Points, in no order, along strands that fork, close into loops and pass close to each other.
Two points are linked if the straight distance between their rows is under 38.2. Some points are linked to none.
Z_921: [-28   5   3  39  -7 -26 -11 -58 -23  11]
Z_165: [-14   3  -7 -47   0  -4 -12  51  43 -21]
Z_287: [-26   5   9  40  -7 -18  -8 -56 -41  16]
Z_795: [ 20  -9  16 -28  -8  13 -14  26  16 -18]
Z_931: [  1   0  12  36   3   2  14 -31 -42  16]
Z_225: [ -4  13   5  44   5  -6  18 -25 -33  14]
Z_123: [ 31 -17  30  -1   2  36  15  15 -33  10]
Z_516: [-10   5 -28 -41   5 -25 -15  31  64 -16]
Z_513: [-13  18  -5  36   9  -1  27  -8 -23  11]
Z_474: [ 23  -5  31  35   3 -16  -4 -36 -24  10]
Z_669: [-30   5  -6 -73   2 -19 -26  66  54 -17]
Z_137: [  9  -5   1  11 -10 -13 -19 -35  16  -6]
Z_908: [  1  17  -1  28   8  10  32   9 -28  13]
Z_53: [ 30 -18  43  30  10   5   7 -34 -51  28]
Z_888: [ 28 -10  22 -10   0  24   2  15 -13  -8]
Z_371: [  2   6  24 -34   1  19   7  69  -3 -13]
Z_862: [ 17  -8  26  30   8  19  31 -22 -68  43]
Z_819: [  1  11 -11   9  10 -11  10  18  23 -14]
Z_208: [ 29  -2  19  19   2 -11  -1  -7   2  -7]
Z_281: [ 27 -13  39  36   7  -7   0 -39 -42  20]
Z_822: [-21  11 -29  23   5   3   7 -14  -5  -2]
Z_889: [-20   8 -33  15   1 -14  -3 -16  18  -6]
Z_933: [  3  -2  -9   4  -6   1 -11 -13  13 -10]
Z_42: [ -2   2  -8  20  -8 -25 -17 -42  17  -3]
Z_527: [ 10  -9  12 -44 -13  12 -22  34  29 -23]
Z_268: [ 29 -15  22  -7   4  42  27  19 -45  16]
Z_334: [ -1   9   4 -20   2   9   6  51  12 -16]
Z_449: [  3   8  -8   3   1   4   2  16  12 -13]
Z_653: [-17  -5  20  39  -8  -8   0 -55 -58  27]
Z_816: [ -1  -4 -19 -31  -8   5 -19  11  36 -20]
Z_753: [-22  -2 -35 -61   6 -26 -19  37  74 -13]
Z_750: [ 27 -22  23   3   6  46  34  -3 -68  38]
Z_393: [-15   4 -18  14  -7  29  16 -14 -38   9]
Z_257: [ 24  -7  15 -10  -7  15 -10  15   3 -12]
Z_140: [-16   8 -28  11   0 -26 -16 -30  34  -5]
Z_420: [-21   7  -2  33  -4 -30 -14 -53  -5   4]
Z_965: [ -1  -4  -3  11  -5  34  16 -16 -42  13]
Z_727: [ 10   9   7  11   6  19  33  32 -27   8]
Z_722: [ 21 -15  18   8   1  39  29  -6 -58  27]
Z_699: [ 27  -6  27  23   2   0   1 -15 -16   3]
Z_321: [ -9   8   0 -34   1   2  -2  57  27 -20]
Z_169: [-18  10 -23  14   1  20  14  -2 -18   0]
Z_356: [ 12   6  16  -5   5  25  27  49 -22   2]
Z_721: [ -9  12 -24   5  15 -26   2  15  44 -14]
Z_613: [  0  -8 -21 -24 -15   0 -25  -9  39 -16]
Z_272: [ -8  -5 -22  -8 -21 -11 -29 -50  34  -5]
Z_468: [ 12   5  26 -22   3  23  19  61 -13  -8]
Z_209: [-24  -1 -56 -30   8 -33 -14   1  66  -8]
Z_353: [  7  -8   4  16  -3  32  24 -18 -58  21]
Z_730: [-16   5   3 -64  -3  -7 -23  62  45 -24]
Z_307: [-19   5 -44 -13   5 -31 -13  -3  58  -8]
Z_430: [-30   3 -22 -73   5 -22 -25  57  66 -16]
Z_691: [ 24   5  17  23   3 -24  -4 -12  17  -7]
Z_789: [-16  10 -37  -1  10 -27  -2   2  48 -10]
Z_755: [-11 -16  31  35  -8 -11  -9 -65 -58  27]
Z_972: [ -4  -4 -27 -22 -18  -9 -29 -30  46  -8]

A piece is two or more points that can be reached from each other along the links. Count, over all rows, the pieces, the separate loops (a circle has one, a figure eight two, a Y none), the forks (points with three links) and the tips (points with one).
pieces => 4
loops => 0
forks => 2
tips => 10

Name the points in between on the shortest way along the links from the first point to the second, in order.
Z_931, Z_468 => Z_225 > Z_513 > Z_908 > Z_727 > Z_356
Z_965, Z_822 => Z_393 > Z_169
Z_753, Z_371 => Z_430 > Z_669 > Z_730 > Z_165 > Z_321 > Z_334
Z_819, Z_420 => Z_449 > Z_933 > Z_137 > Z_42
Z_353, Z_123 => Z_722 > Z_268
Z_287, Z_822 => Z_921 > Z_420 > Z_42 > Z_140 > Z_889
